Each row is a point on a landscape with many peaks, with its height.
From any point a climber steps to the highest of the 2 points nearest to it. It stops when none of these is higher. Distance is the straight distance between rows; heights are no part of it.
j_673 h=5.72: [  0  -6  -6  29  16   1 -10   8   8  -8   1 -13 -12  -6 -23  17   8   6
  10  12   0 -16   9  -7   0  18  -3   9 -16  -9  16  15]
j_148 h=6.03: [ -6   4   2  -4   3  -6   4  12   8  -1  -2  -4   9   9   7 -11   2  37
   8 -16  -4  -5   5 -28   1   6   3   0  28 -13 -17  15]
j_324 h=0.42: [ -6  -1   8   0   3   7  22  -4   3  -1  -2   9   0   2   5  11 -18  15
  -9  -6 -12   1  -3  -5  10   9 -10   2  -6  13   6   2]
j_292 h=1.15: [ -9  16 -20  14  12  -2  -7   8   6   4  -9 -19  -8 -12  -4   9  13  10
  18   3  13 -20  -4   0  12 -15   0  12  13 -15  -2   4]
j_147 h=5.26: [  9 -11   8 -13 -15  -3   4   9  -7  -2  -3  -4  14  -8  13 -10  -5  -7
  -3  -3  14  10  -9  -6 -13  -7  12   1  -5  -1   4  -4]
j_936 h=3.23: [ 16 -10   0  10  -2   3 -13  -4  -2   1   3 -14 -13 -10 -14  17   8 -16
   3  -1 -15   2  11   6  -6 -13  -8  -6 -10   4  -9  -1]
j_753 h=4.77: [-12   5   8  -9  10   3  12  23   4   1   4   5  -2  -4 -11  -8  -7  13
  16  11   1   4   8  -2  13  23  16   6   7  20  13   7]
j_7 h=1.05: [ -9  17 -15   3  -3  -2   3  -3   7  -1 -11  -2  -3   2  16  15 -13   7
 -14  -6 -10 -12  -3 -10  25   2 -15   9   8 -18  14   0]
j_866 h=6.33: [-10  18 -18  -9  12  -9  11 -21 -19   1   5  14   7   1  -3  -2  -2 -13
 -12  -9  -2   9 -19  21   1   2  23  -2  -7  11  -1   0]
j_583 h=5.57: [  1  -8  16  11   5  -2   2  15   6  -7  -8  -4   3  10   0 -10   2  27
   5  -8  -3  -3  11 -25  -5   9 -10   0  23 -17 -14  12]
j_537 h=4.87: [ 25   3  -7   9  -7   2 -21  -7  -5  -5  -2   8  14  -2   1   3   6 -15
  -9   3 -14  25 -15  11   3 -24   9  -8  -3  -2 -22  -5]
j_35 h=2.75: [  7  -5   4 -17 -25   1  11  10  -2  -2 -12  -9 -15  -4   9 -15  -4 -23
  -7   5  18   7  11   6  -7   4  -8  -4  -3   8  14 -15]
j_341 h=3.95: [ 27  10 -12   1  -7   3 -16   0  -5  -9   8 -10  13  10  20  -2  12  -5
   9  -1  -9  10   2 -15  10  -9   5  -1  19 -12 -17   1]
j_762 h=0.45: [ 10  -2  -8  -8  -9   0 -17   4  10   8  14  -3 -11   3  -1  -5   0  -3
  -9  -4 -28  -4  17 -10  12   4  -5  -5  20  -1  -8   9]
j_686 h=6.16: [-20   2   8  17   4  21  20   9  -8   1  -1  14  13  14  21 -12   4   9
   5  11  14  -4 -20   2   0  15 -14   5  18  -7   1  -5]
j_858 h=0.63: [ 16   6 -12  12   1 -11  -4  -2   2   3 -24 -18   1 -12  -8  14   6  -3
  -7  -1 -20  -2  -1 -10  20 -24   7  10 -10  -1  -6  13]
j_835 h=5.76: [ -9   9  -7  -7   8  10  11  -7 -18  -3   8  15   8  -1  15   6 -11  -3
   3   7  16   6 -13  14  -9  11   4  -3  -7  11  20 -18]
j_598 h=0.51: [ -1   5   7  -3  -6  -4  15   6   6  -6  -7   6  10  -8   2   3 -10   2
 -17  -8 -14   9 -10 -10  21 -11   9   5 -13   7  -2  11]
j_204 h=1.93: [  1   0   0  14  10   7  11  -2  -7   1   0  -6 -12  -9 -16  22   1   6
   4   4  -2   1   0   4 -10 -13 -11  -5 -24  15 -14   2]
j_953 h=1.29: [  0  15 -15  -4   4   3   3 -18  -7   1   0  -4 -25   6   0  18  -9  -6
  -3   9 -14  -8   1  12  10  -5 -10  -7 -25  20   9  -9]
j_132 h=6.81: [  6 -12  11 -12 -20  11  -8  18   5   8  12   5  -3  15  16 -28   5 -11
  -7   5   2  11   5  -5 -12  17   3  -8  17   0   9  -1]
j_113 h=5.97: [ -8  17 -13  -9  20  -3  12  -8 -22  -1  13  14   9  -6  -5  -2   1   1
   3  -6   4  14 -17   7  -5   8  26   1   1  11  -7  -1]
j_112 h=5.56: [ -8 -25  17  36  10   3   5   9   7 -15  -9  -2  -2   1 -16   3   2  10
  -8  -1  -6   1   4  -8  -8  23 -15   5 -17 -11   7  14]
j_552 h=0.86: [  4  21  -7   5  -2  -1  -4   9   4 -12   1   1   9   4  18  10   1  -6
   2   2 -10   5 -13  -9  28  -6  10   7   9 -13  -4  11]
j_412 h=1.84: [ -2  -5  11   3  -1   1   7 -10   1  -4  -2  -8 -16  -3  -8   8   3  -6
   1  -1  11  -1   2  14 -11 -11  -9  -9 -25  15  -8   1]
j_17 h=0.35: [ -1   4 -19  -1   6 -14   3  -7   1   3 -15 -19 -13  -4  -8   3  -7  15
  10   3   2 -24  18  -8   5 -10 -12   3   2   4   7  -5]
j_79 h=4.55: [-10   9 -13  -6   9   6   7  12  -7  -1   7   1  -3   8   7  -8  -8  16
  23  14   7  -8   8  -5  15  25  -3   7  31  10  16  -8]
j_770 h=4.52: [ -7   3  -1  -1  10 -11  10  21  -5  -8  -9  -5  12 -14  -8   0  -6   7
   7   9  14  13  -8  -3  14 -10  28   9 -20  19   4   2]
j_136 h=4.13: [ -2  11 -17 -13  -1   3  -4 -26  -9   7  23  19  17  18  16  -6  -4  -8
  -9  -8  -7   1 -15  12 -12   3   9  -2  13 -13  -3  -6]
j_970 h=0.50: [ 13 -11 -10 -10 -19  -3 -10  -6  15   3   4   2 -13   3  -3  -4  -2  -3
 -18 -12 -18  -6  10   0   8  -3 -16  -7  13  -5 -13  -3]
j_868 h=5.09: [ -7  -8   2  25  11   1   6  10   4  -7 -13  -7   2   2  -2   1   4  35
  -4 -10  -4  -2   1 -23  -6  19 -25   6  19 -20  -9   6]
j_176 h=3.17: [  5 -19  22  12  -4  -2 -15   8  10  -6 -14 -11   3  -6   0  -5   6 -17
   5   4  13 -15  13  -7   3  -3  -4  10   9 -22  12   6]
j_446 h=1.22: [-10  13 -21   1  15   2   3  -2  -3  22  -4  -4 -17  -1 -23  16  16  15
  11  12  10 -22  -2   0   4 -18  -7   5 -11   7   3   6]
j_327 h=3.30: [  9 -15  17  15  -5  -2   1 -13   4  -4  -5   0   7 -15 -15   8   9  -5
  -2 -18   3   2   0   5 -15 -20 -10  -4  -2  -9 -28   1]
j_532 h=5.36: [  0  -6  -3  15  19  -4 -17  -6  -3   3   2 -11 -10  -5 -17  18   1   7
  13   9   1 -21  11  -2  -5  -2   1  -4 -14  -1   9   7]
j_25 h=6.84: [ -8  -8   3 -14   2  -1   9  -2   1   4   4  10  13  11   2 -18 -14  20
   1  -6  -4 -10   5  -9  -7  17   8  -1  15   1   6   8]
j_435 h=1.00: [  2  20 -26 -12 -14  -7   2  -8   3  -1  -8  -7  -1   4  17  -5  -8   4
 -14 -11 -14  -7   0 -14  20  -5 -11   6  20 -12  -3   0]
j_408 h=0.40: [  1  -9  -5   4   7  -7 -16   4   5   0  -1 -12  -7   0   0   5 -11   8
   6  -1 -14 -17  19 -15  13   7  -1   5  10  -5  16   9]
j_230 h=4.71: [ -4  14  -7  -6   8   5 -11  -5   1   3  22   6   2   5   3  -1  11   1
  16   2 -14  -3   4  -2   3   3  15  -3  22  -1  -7  14]
j_790 h=4.36: [-13  10  -8  -3  12  -5  18  -6   1   0  -5   3  11  -2  -1   8 -11  12
   4  10  14   2  -8   3  24  -1   8   9 -22  23  11 -11]
j_483 h=6.22: [ -1   2  -8 -15  -2   0  16  -1 -21  -2   3   3   0  -7  14  -4  -8  -8
  -9   2  21  13 -15   5 -15   3   8  -5 -15   9  14 -20]
j_809 h=5.01: [ -9  10   0 -21   4 -11  14  25  -6   3   0   2   0  -6 -25 -15  -2  11
   5   1  18   2   3  -7  -7   7  24   5   0  12 -14   7]
j_777 h=3.82: [ 26 -28  24  14  -2  -2  -3 -14   0  -9 -15 -17   5  -7 -12  11   1  -2
   6 -11  -1   0   7  -7 -22  -6 -10   2 -16  -6  -2  -8]
j_949 h=4.40: [  9 -19   0  25  -2   6  18 -15  -2  -8 -24 -10   4  -4   4  11  -3  16
 -13 -10  -4  -8  -6 -10 -14   8 -37   9  -4 -15  -4 -10]
j_657 h=6.17: [  0   6  10 -13 -13  14  -3  15   6   1  19  11 -12   4   8 -15   9 -17
  -7   6   1  22   2   9  -3  23   5 -13  15   6   3   4]
j_108 h=1.25: [ -4  11 -14  -1  13   3   8 -13  -7  17   2  -6 -23   2 -13  16   6   5
   5  11  -5 -17   0   5   7 -15  -6   3 -29  16   6   8]
j_704 h=1.66: [-23  -8  17   2   3  -4  18  -3   2   1  -9   8   3   4  -2 -17  -5   9
   0   6  33  -4  -2   9  -6   4  -3  -5 -13  11  10  -5]
j_270 h=5.47: [ -5  21   2 -23   1   4   5   7   2   1  17  12  -3  -4   3  -6   8 -24
  -8   0   2  13  -7   9  16  20  28   9   6  -7   8   5]
j_497 h=1.60: [-19  -9  12 -21   5  -8  13  -7   6   3  -1  11   7   5  -5 -16 -12  14
   2  -3  19 -11   0   6  -4  10  11   3 -15  13  13  -4]
j_46 h=3.93: [ 10  -7   4  22  -7  11   9  -1   2   1   0  -6 -14  -8 -20   0  22  -7
  -7  -8 -10   5   5   5 -16   3 -29  -6  13  -3 -32   6]
j_415 h=2.03: [  5   9  -7  11   3  11  13   0  -9  -4  -1  -3  -5  -8  -2  25  -1  -1
  -8  -1 -18  12 -11   3   3 -15 -15  -5 -16  14 -18   2]
j_506 h=3.35: [-15   1   7   0  -1   5  -3  -6   3  -1  -1  11   5   2  13   3  -6 -14
   2  10  18 -11   0  12  -1  -1   2  -1  -9  -6  22  -6]
j_316 h=1.10: [-10  12 -12  10   7  -4  -8   0  11  -4  -8 -11  -5  -8   4  15   0   3
  -2  -1  -1 -19  -2  -5  20  -5  -5   9   9 -22   7   6]
j_503 h=5.74: [ -4  18  12  -9  -5  12   0  21   0  -7  20  10  -5   0  12  -5  10 -21
   4   4  14  16 -10   7   6  26  19   0  10  -4   9   5]
j_502 h=0.62: [ 25 -12  12   8 -11  -2 -18  -2  16  -2  -5 -11   6 -13  -6   1  12 -17
  -5  -7  -9  -6  10  -8   7  -3  -6   6  10 -27  -9  -4]
j_12 h=1.33: [ -3  15  -9 -11  -2  -9  -9 -28   0   1   4   4 -14  11   6  14  -8 -16
  -6   4 -11  -8  -2  21  11  -6   1  -4 -29   9   9  -9]
j_71 h=3.55: [ 10  10  -9   0   4 -10  -6   8  -2  -3   0 -12   6  -1   0  -6  15  16
  17  -7  -2   0   8 -17  -6 -18   4   0  24  -9 -28  10]
j_349 h=4.80: [ 14 -10  12  -4 -11  13 -24  -1  14   9  18  21  12   7   3  -1   1  -5
 -17  -4 -19  12  -8   5   6  -4   3 -13  -4 -19 -13  -1]
j_293 h=3.39: [  5 -12  23  11  -1  -4  -4  17   9  -7 -13 -15   9 -10   0  -6   8   2
  17   0  13  -6   4 -12   3  -9   5  11  16 -19  -7   9]
j_982 h=4.39: [ 10 -14   5   1   2   0 -32  -9  10   5  18  10  13   4   4   4   1  -2
 -10  -9 -25  -1  -3  -3   4  -5   6  -9   4 -19  -7   6]
j_199 h=2.89: [ 18  -6   7  -7 -22   3   4   4  -3  -1 -12 -18 -10  -9   0  -9   1 -17
   5   0   2  10  20   0  -4  -8  -9   2  10  11   2 -13]
j_127 h=4.22: [-24  -4  -5  15   5   1   3  -9  -8   5  -2   7  -9  15   3 -19   5  10
   5   4   4 -16  11   1 -10  12 -24  -5  28  -3   7  -1]
j_417 h=4.24: [-11  -5  14   9  17  -8  -3  14   4   0  -9  -3  -5   2 -30   2  -4  20
  13  13  14  -7  13  -5 -14   0  -1  -6 -11  13  -5   0]
j_775 h=2.86: [  6   1   6 -16  -6 -13   5   7 -10   3   9   2  20  -4   7 -22   3 -17
 -19 -12  15   9 -19  -7  -1  -1  27   6   2 -15 -10   1]
j_325 h=5.37: [-12   0  -1   3   0  22   9  -5 -16   3   6  15   2  10  19  -6  -2  -4
   6  11  12   5 -10  10 -24  20  -9  -7  11   5  15 -16]
j_582 h=4.98: [ -8 -21  21  27   6   0  -2  14   4  -8  -6  -2  -5   0 -15 -10   8   1
  -4   0  -3   1  10 -10 -10  12 -13  -1   7 -11  -4  15]
j_393 h=3.60: [ -9 -12  18  11  -9  19   5 -11   5   6   7  20   3  15   9   4   1  -9
 -20  -5  -1   0 -18  20 -16  -2 -18 -13  -7  -7  -4  -6]
j_701 h=3.20: [-27   4   7   4   1   9   3   1   2   0   0  13  -6   4   5  -7   2 -14
   1  14  18  -7   3  16   9  12  -2   0   8  -3  20   1]
j_99 h=0.46: [-12   0  13  -3   7  -5  15  -9  18   1  -4   9   4  -4  -6   9 -10  18
 -16 -14 -13  -7  -4  -5  20  -1   2   5 -16   4   2  15]
j_608 h=5.79: [ 15  -2   5   3 -16  10  -4  -1   3  -4   8   7   3  -7  -2   6   5 -17
 -11  -5  -6  24 -10  12  -4 -17  -7 -10  -7  -5 -23  -9]
j_444 h=1.19: [-11  18 -18   5   5   3   9  15   0  10  -7 -11  -8 -10 -13   6  10  10
  15  11  10 -16   0  -3  12 -13  -3   9   5   5  -3   8]
j_520 h=0.55: [ 18 -13   2   6 -10   3 -18  -2  16   3   4  -7 -13  -8  -9   2   8 -18
 -17  -2 -16  -3  13   2   8   5 -19  -1   4 -14  -9  -1]
j_374 h=4.53: [-10  16 -19   7   9   3  -5 -10   1   1  11   1  -1   8  11   4   7   8
  10  -5  -7 -11   1  -4   1  -3   1  -5  25 -10  -8   9]
j_874 h=4.34: [ 17 -16   9  20 -11  13  -1  -9   6  -4   3   3  -4  -3  -8   7   9  -9
 -21 -12 -13   7  -4   5 -10   2 -30  -7   3 -17 -23  -5]
j_110 h=4.29: [ -8   6   6   0   8  -9  18   4   5  -2  -9  -6   2 -10  -7   6  -8  12
   0   7  13   1  -1  -2  18 -13   5   5 -32  21  -1  -2]
j_883 h=4.35: [-10   2 -13   6   7   3  -9  -5  -8   2   4  -1 -11   9   6  -6  -5  14
  13   1  -3 -16  19  -7  -5  11 -16  -5  31   0   9  -2]
j_738 h=3.81: [ -6  -7   2  14  12 -13  -5  17   7  -5 -22 -13   5   0 -16  -5   2  17
  26   8  27 -12  11 -10  -4  -4 -11  10  19  -5  -1 -11]
j_505 h=3.61: [ -9  -3   6  11   7  -5  -7   8  -1  -5  -2  -2  11  -2   0  -6   3  13
  20   2  21  -9   1  -7  -4  -6   1   2  21 -13  -4   5]
j_937 h=1.38: [ -9   4   4  -7  15  -7  -2 -30   7   1   3   5  -7  10   0  13  -9   1
  -4   3  -8 -13  -1  16  15  -2   6  -1 -29  12  13   3]
j_11 h=5.02: [ -6  -7   0  17  20   2 -17 -14  -9  -7   6  -1   5   0   4  19  -7   4
  17   9   7 -11   3   2  -7  -5   3  -6  -7  -5  12  -8]
j_870 h=3.94: [ -8  -4  -1 -18  -7   1   6 -20  -1   6  14  19  15  12   8  -8  -8  -5
  -9 -10   1  -3 -15  13 -15   4  14  -2  -1  -4   5   0]
j_745 h=1.41: [ -7   0   8 -10  18 -16   6 -24   9   4   3   1   0  11  -8   7 -12  24
   9   5   2  -9   3   6  12   2   7   2 -28  21  12  -7]
j_461 h=5.42: [  9   2 -14 -14   9 -10   2   5 -27   0   0   0   0   0  -6  -8  -8   8
   1  -7 -15  26  -5   0 -14   6  22  -4  -9  32   2  -2]
j_453 h=4.51: [-12  -9  19  25  15  -2  -5  19   5  -7 -12  -4  -6  -6 -26   1   9   6
  11   8  10  -7  13  -7  -9   3  -3   2   0  -6  -6  11]
j_387 h=4.14: [ -1 -10  -4  15  -3   2  15 -21   1  -4 -10  -2  -6   9   3  14  -8   7
 -16 -16  -4 -13  -9   5  -9   0 -36  -6 -10  -5  -7  -7]
j_966 h=2.63: [ 13   3  -8 -21 -15 -17  -4   1  -8  13   0   7  14   1  10 -20   0 -26
 -29  -9  10  14 -16   2  -5  -3  19   3 -11 -19   0 -17]
j_989 h=4.74: [-13  -1   2  12  20  10  -6  -4  -5  -1   8  10  14  -1   3  10  -9  14
  25  14  19  -3  -3   8  -2   4   3  -1  -3   9  17 -11]
j_772 h=3.03: [  6  -9  15 -26 -12  -3   6  13   3  11  14   8  14   2   6 -29  -2  -5
 -19 -13   7   7  -7 -12  -6  12  24   2   5 -12  -6   6]
j_76 h=0.96: [-13  25 -37  -7   0  -4  16  -6   0   5  -7  -5  -6  -2   8  -1  -5  18
  -3  -5 -10  -6  -3  -8  17  -2  -7   6  17   3  -3   2]
j_98 h=3.37: [  5  -1   5  -6  -5  -7  -9  16  10   3   2  -7  -4  -4 -11 -15  10   5
   9   0   1  -4  14 -12  -6  -4   4  -1  22  -6 -22  18]
j_326 h=3.63: [  7   0  -1   6  -4   3   1  -3   2   6   5  -4  -4 -12 -16   3  19   0
   3  -8  -7   2   2   3 -15 -18  -9  -5  11  -2 -36  10]
j_104 h=6.42: [-13  -8  -2 -11  -1   7  21  -2 -12   9   3  11  11  12   8 -24  -8  14
  -5  -4  10  -6  -7   0 -19  19  -2   0  13   4   4  -5]
j_609 h=6.21: [ -1 -18   6  29   9  -5  -7  -7  11 -16  -6 -12  -8  -2 -21  12   4   6
  -4   7  -1 -10   6  -5 -10  21 -12   7 -26  -7  11  17]
j_920 h=4.65: [-20   3   4  -2   8  -1   7  22   1   0   2   4  -2   5  -6 -15  -3   8
  21  11  22  -5   4   2  12  22   2   9  19  10  17  -5]
j_816 h=5.86: [ 11   4   4  -9 -13  -2   8   9 -11  -8  -1  -8   5 -14   4  -8   4 -16
   3   0  17  22  -4  -1 -14  -8  11   0   3   5 -11  -5]
j_286 h=0.68: [ 21  10  -6  15   6  -2   5  14  -2   2 -23 -27   1 -17 -13  15  14   4
  11   1 -19   7  -1 -19  16 -19   5  20  -4  -4  -8   8]
j_612 h=2.95: [ -4 -12  20   6 -11  -2  -7  -1  14  -2  -9   2   0  -7   2  -5   3 -19
 -10  -1  11 -13   6   0   7  -6  -8   3  -2 -16   0   6]
j_122 h=1.51: [  4 -15   9 -36 -10 -12 -10  -2  15   8   9   7  -8   4   8 -13  -5 -12
 -12  -7  -6   4   6  11  -2  15  15  -7 -15  13  23  -4]
j_761 h=5.41: [  4 -18  22 -11 -18   8 -10   4  17  11  11  18   9   5   7  -8  -1  -6
 -22  -6  -7   6 -10  10  -8   4   6  -7  -8  -5  -1  -3]
j_283 h=5.90: [-14  -6   5   6  -6  13  16   0  -3   0  -8   9  14   8  16  -8 -10   9
  -4   2  12 -10 -11  -3  -8   5 -14   0   6  -6   0  -7]
j_197 h=4.72: [ -8 -15  -2  34  12   1   9  -5   0 -10 -18  -5   0   0  -9   3   6  19
  -5  -4   4  -9   0 -11 -10  14 -31   5   6 -17  -1  -1]
j_26 h=6.99: [ -4  21 -15 -10  -3  -3  11  -5 -18  -3   4   9  -5  -6   4   5   0 -22
 -13  -1   7  17 -15  19  -5  -3  12  -3 -16  14   3 -12]
j_945 h=3.51: [ 26 -15   5  17  -2  -3  -6 -14  -2  -5  -9 -16   5 -18 -19  14  12  -6
  10 -11 -13   1   8  -5 -17 -16  -7   2  -2  -7 -18  -7]
j_728 h=4.07: [-32   0   0   9  14   1   9 -16   2   5  -3  14 -10  12  -9 -11   3  10
   5   3   7 -14  12  16  -5  10 -16  -6  12   7   9  -1]
j_773 h=3.05: [ 17  -7   6   0 -12   0  -5 -10   2   1 -10 -19 -11 -13 -11   6  12 -22
  10  -1   1   5  13   9 -11 -18  -4  -4  -9   7  -7 -13]
j_403 h=0.77: [  4  17 -13  18  11  12   1  16  -6  -2   4 -14  -7  -8   3  20   9   6
  14   5 -10  -1  -8  -9  14  -1  -4   8   8  -6  -7   9]
j_443 h=4.85: [  5  18 -12  -9   2   3 -24  -2   3   2  20  10   2   6   4   0  12 -16
   3   6 -19   7  -1   3  17   2  22  -1  14  -1  -8  11]
j_611 h=0.57: [  2   5  -7   1   1 -11   6   7  -3  -4 -15  -6  11  -9  -5   1  -3   3
  -4  -1 -11   7  -4 -10  15 -20  13   8  -6   7 -14  11]
j_541 h=5.30: [  5   5   5 -15 -12  -8  14  21  -2  -2  -5  -9   0 -17 -13 -17   4  -4
   4   0  15  10   6  -7  -8  -6  14   2   6   9 -16   5]
j_543 h=3.89: [-11  -5   9  20  -4  10  15 -17   0  -3  -6  12  -2   7   5   6  -2  -7
 -20  -9   9  -9 -12  11  -9  -6 -30 -10 -10  -9  -4  -7]
j_419 h=0.70: [ 15   7   3  15  -6   3 -12   4  12  -3  -5 -14  -1 -15  -5  13  21 -25
   2   2  -5  -4   0  -2  15 -11  -1  13  11 -29 -14   5]
j_269 h=3.76: [ 15  16 -18   2  -8  -1 -12  -2   2  -7   1 -19   7   4  16  -2  26   2
  11 -12  -3  -1   5 -15  14 -10   4   3  29 -18 -23   4]
j_101 h=2.33: [ 12   6  -5 -19 -19  -1   2   3  -4   1   5  12  -4  12   9   2 -11 -14
 -19  -5 -12  23  -9  14  -2   2   0  -7 -18   6   6 -17]
j_637 h=3.54: [ -6  -4   5  -5   1  -4 -20 -12  -5  -4   4   2   5  -1  12   3  -5 -16
   8  11  19  -2   1  11  -8 -13  12  -7 -20   0  21  -7]
j_675 h=2.14: [ 11  -2  -3  -3 -13   8  16   0  -9  -5   2   4 -12  -4   3  17 -12  -5
 -10  -7 -23  20  -9   6   1  -5 -15 -10 -18  21 -13  -5]
j_855 h=4.10: [ 15 -26  25   0 -11  -2  -6  -8   6  -2 -11 -12  -1   1   3   2  -3  -5
   3  -4   9  -2   8   2 -16 -10  -8  -5 -17  -1   5  -8]
j_545 h=2.87: [ -5  -4  11   0 -15   6  -1   7   1  -1  -6  -2 -20   2   9  -5   5 -27
  -3  11  16   4  12  13  -6   1 -14  -9  -4   4  17 -11]
j_358 h=4.81: [  9  -3  -5  -8   5 -14  -1  11 -18  -5 -12 -10  12 -10   1 -11  -9  -1
   5   4   9  17  -2  -7   3  -9  27   5 -14  16   7  -3]
j_103 h=4.94: [ 19 -17  19  12 -17  20  -8   4   9   1   6   8  -4  -1  -2   5   6 -14
 -17  -5  -9  20  -5  11  -7  -1 -18 -16  -6 -12 -18  -9]
j_797 h=5.06: [  1  21 -18 -12  -1   3 -13  -3  -8   2  11  10  -5   7   1   3  -1 -20
  -1   8 -20  10   0  14  11   0  17   1  -2  11  12   2]
j_801 h=0.73: [ 14  13 -20  23  10   7   5   8  -6   0 -10 -24  -6 -17 -13  28  12  14
   6   1 -17   0  -7 -13   3  -8  -7  12  -6  -9  -6   8]
j_471 h=1.47: [ -5  -3   6 -30  -4 -12   2  -8  11   4   6   0 -16   7  -3  -6 -10  -3
  -7  -5 -10   2   7  12   6   8  14  -3 -25  25  12   2]
j_864 h=4.76: [  9 -13  12  -4 -10   5   3   4  -5  -8 -14 -10   6 -12  16   0  -7  -5
   7   9  24  11  -1   0 -17  -9   5  -2 -14   7  18 -15]
j_820 h=0.43: [ 13   2  -8  -9  -9  -9 -15   7   2   1   1 -11  -3   2   8  -1 -10  -1
   1  -1 -23  -4  14 -19  15  -2   2   3  14  -4   6   8]
j_422 h=0.38: [ 10  -8 -16   0  -1 -12 -11   1   5   4 -11 -25 -21  -4  -7   1  -7   8
   4  -2 -14 -23  25 -18   4   5 -13   7   6  -2  10   3]
j_947 h=1.56: [-10 -15  11 -24  -5   0   1  -9   7   9   4  12  -3  11   5 -17 -11  -1
  -7  -2   3 -10   6  12  -9  17  11   0  -1   7  25   0]
j_319 h=3.74: [ -1 -12   2  -2   1  -4 -30 -16  -4   4  10   8  15   3  12   5  -6  -8
   5   3   0  -6  -3  10 -14 -17  15  -6 -10  -7  12  -4]
j_54 h=6.43: [  0  -3  -1  -7   2  -7  -1   2   1   0   3   2  19  11  11 -10  -9  28
   8  -6  -8  -9   1 -24  -1   3   7   4  20  -7  -1   9]
j_242 h=0.87: [ -1  17  -4  -2 -17  13   6   4  -4   2  -3  10  -3  16  25   3 -12 -12
  -7   8  -2  -5  -1   1   4   7 -23   3  12 -14  14  -9]
j_433 h=4.02: [ 14 -12   2   5  -1 -10 -30 -13   2  -1   1   3  21   6  10  10  -7  -7
  -7  -2 -15  -3  -3  -2   1 -21  10  -2 -10 -13   6   1]
j_397 h=6.13: [  2 -17  13 -10 -22   8  -4   6   8   6   2  10  -9  11  12 -19   0 -12
 -16   0   2  10   0   9 -16  11  -5 -13   0   2  14  -7]
j_118 h=0.93: [ 12  14  -6   4 -13   6   2   5  -1  -5  -2  -2   7   6  19   6  -7 -11
  -3   3  -8   2  -3  -9  11  -3 -14   4  12 -20  -2  -2]
j_36 h=5.67: [ -4   8  -8 -15  15  -4   5  -2 -16   5  10  12   1   2 -21  -2   2  13
   6  -3 -14  13  -3  10 -17   1  24  -3  -4  24 -12   6]
j_223 h=3.72: [ -8 -16  11  -2  -1   6   4 -18   6   9  12  21  11  10   3   1  -5   2
 -12 -17  -5  -9 -15  16 -14  -6  -3 -11  -4  -4  -8   3]
j_592 h=4.01: [ -9 -13  12  25  21 -11  -1  20   5  -5 -16  -7   7   7 -24   5  -1  23
  14  14  23  -4  10 -10  -2   5 -19   8  -1   8   3 -12]
j_964 h=4.48: [ -5   5 -16   7  17   2  -4   6  -3   4   3  -7  -6   9   1   7  -8  24
  22  11  -4 -12  12 -12  10  17 -10   5  26   9  15  -8]
j_595 h=1.44: [ -5  -3   3 -28  15 -13   8 -17   5   4   5   2  -6  11 -10   1 -10  19
   8  -2 -15   6   6  16   3   9  19   0 -25  30  11   2]
j_10 h=4.33: [ -7  10 -20  -7   6   7  -1 -25  -5   3  14  12  13  15  19  -2  -3  15
   2 -12 -11  -8  -7   2  -5   8  -1  -3  27 -11  -1   4]
j_996 h=2.46: [ 18   5 -12 -20 -19  -9 -12  -1  -6   5   2   8   5   6   9  -9  -5 -22
 -19  -3   0  21 -10  12  -6 -11   7  -2 -11  -8   4 -19]
j_212 h=2.23: [  1  -3   4 -14 -10   1   8  -4   2  -1   7   9  -9   4   2   9  -9  -7
 -13 -13 -15  16  -7  10   1   1   0 -13 -20  18  -2  -6]
j_969 h=5.13: [ 12  -6  -7 -22   2 -15  14  14 -24  -6  -6  -7  -3 -11  -1 -11 -11   7
  -1  -1   9  24   1  -8 -12   2  16   0 -13  24   9 -13]
j_236 h=3.21: [  4  -7   6 -19 -11  -9  -3   8   4   2  12   3   8  -5  -5 -22   3   2
  -9 -10  -4   5   6 -10  -1  -1  15  -2   9  -1 -20  14]
j_407 h=0.81: [  1  26 -18  11   8   7  -6  11  -1   5   5  -9  -5   1   5  14  15   0
   9   4 -17  -1 -11  -4  23 -16  11   8   9  -6  -9  19]
j_699 h=5.66: [-17  11   2   5   3  19  17   5 -20  -6   8  15   2   7  13 -10   4   0
  13  11  22   7 -10   6 -10  22 -10  -3  21   7   0  -7]
j_975 h=4.86: [-10   7   0 -23   8  -5   9  22   0  11   4   2  -3  -6 -23  -7  -2  13
  10  10   4   3   9  -3   4   9  30   7  -9  22  10   8]
j_234 h=3.04: [-17   5   8  -6 -10   2 -14   9   6   2   4   8 -16  -6   4 -10  11 -31
   0  14  19  -5   6  16   1   6   3  -6   6   1  16   5]
j_296 h=5.25: [ -7  16  -5 -19  -5   0   2   2   0   3  11   7 -10  -4   3  -3  -2 -15
  -2   4  -7   1   5   5  10   8  12   1   5   9  12   1]
j_554 h=4.41: [  5 -13  10   5   2   0   5  -1  -4  -7 -10  -9   7  -6   4   5 -13   7
   8   5  16   0   6  -5  -5  -9  -8   1 -15   7   6 -10]
j_413 h=4.27: [ 25  13 -17   1  -8   0 -21  -5  -6  -5  10   9  23  17  13 -10  10 -10
  -7   1 -13  20 -11  -5   7 -14  14  -7   8  -9 -23   0]
j_354 h=0.76: [  8  17  -9  11   5   5 -18  12  11   5   7  -7  -6 -10  -1  19  21 -15
  -1   3 -17  -4  -9  -4  21 -10   3   7   3 -20 -12  19]
j_294 h=1.75: [-14  -6  13  -1  -3  -1   9  -8   0  -6  -3   4  -7  -8   1  -5  -1  -6
   1   3  28   0   2  13 -13  -8   1 -10 -15  14   1  -2]
j_205 h=4.54: [ -9   2   1   2  22   0   8  -3  -2  -3   5  11  23   2  -5  18 -12  22
  21  13  19   8  -5   8   6   8   5   7 -14  26  14 -16]

Where does a climber stop that starts at each point below?
j_422 -> j_407
j_99 -> j_407
j_292 -> j_608
j_393 -> j_25
j_770 -> j_26
j_324 -> j_407
j_728 -> j_816
j_122 -> j_608
j_223 -> j_132
j_936 -> j_816
j_701 -> j_132
j_772 -> j_608

Call two points neighbours if one is among the 2 nearest of the other. Go from one point of each pair to the other, from neighbour to neighbour, staying as high as possible. Name the lowest point that can't be avoided.
j_26 and j_816 -> j_701
j_25 and j_609 -> j_110
j_816 and j_608 -> j_327
j_26 and j_686 -> j_325
j_686 and j_132 -> j_393
j_25 and j_686 -> j_283
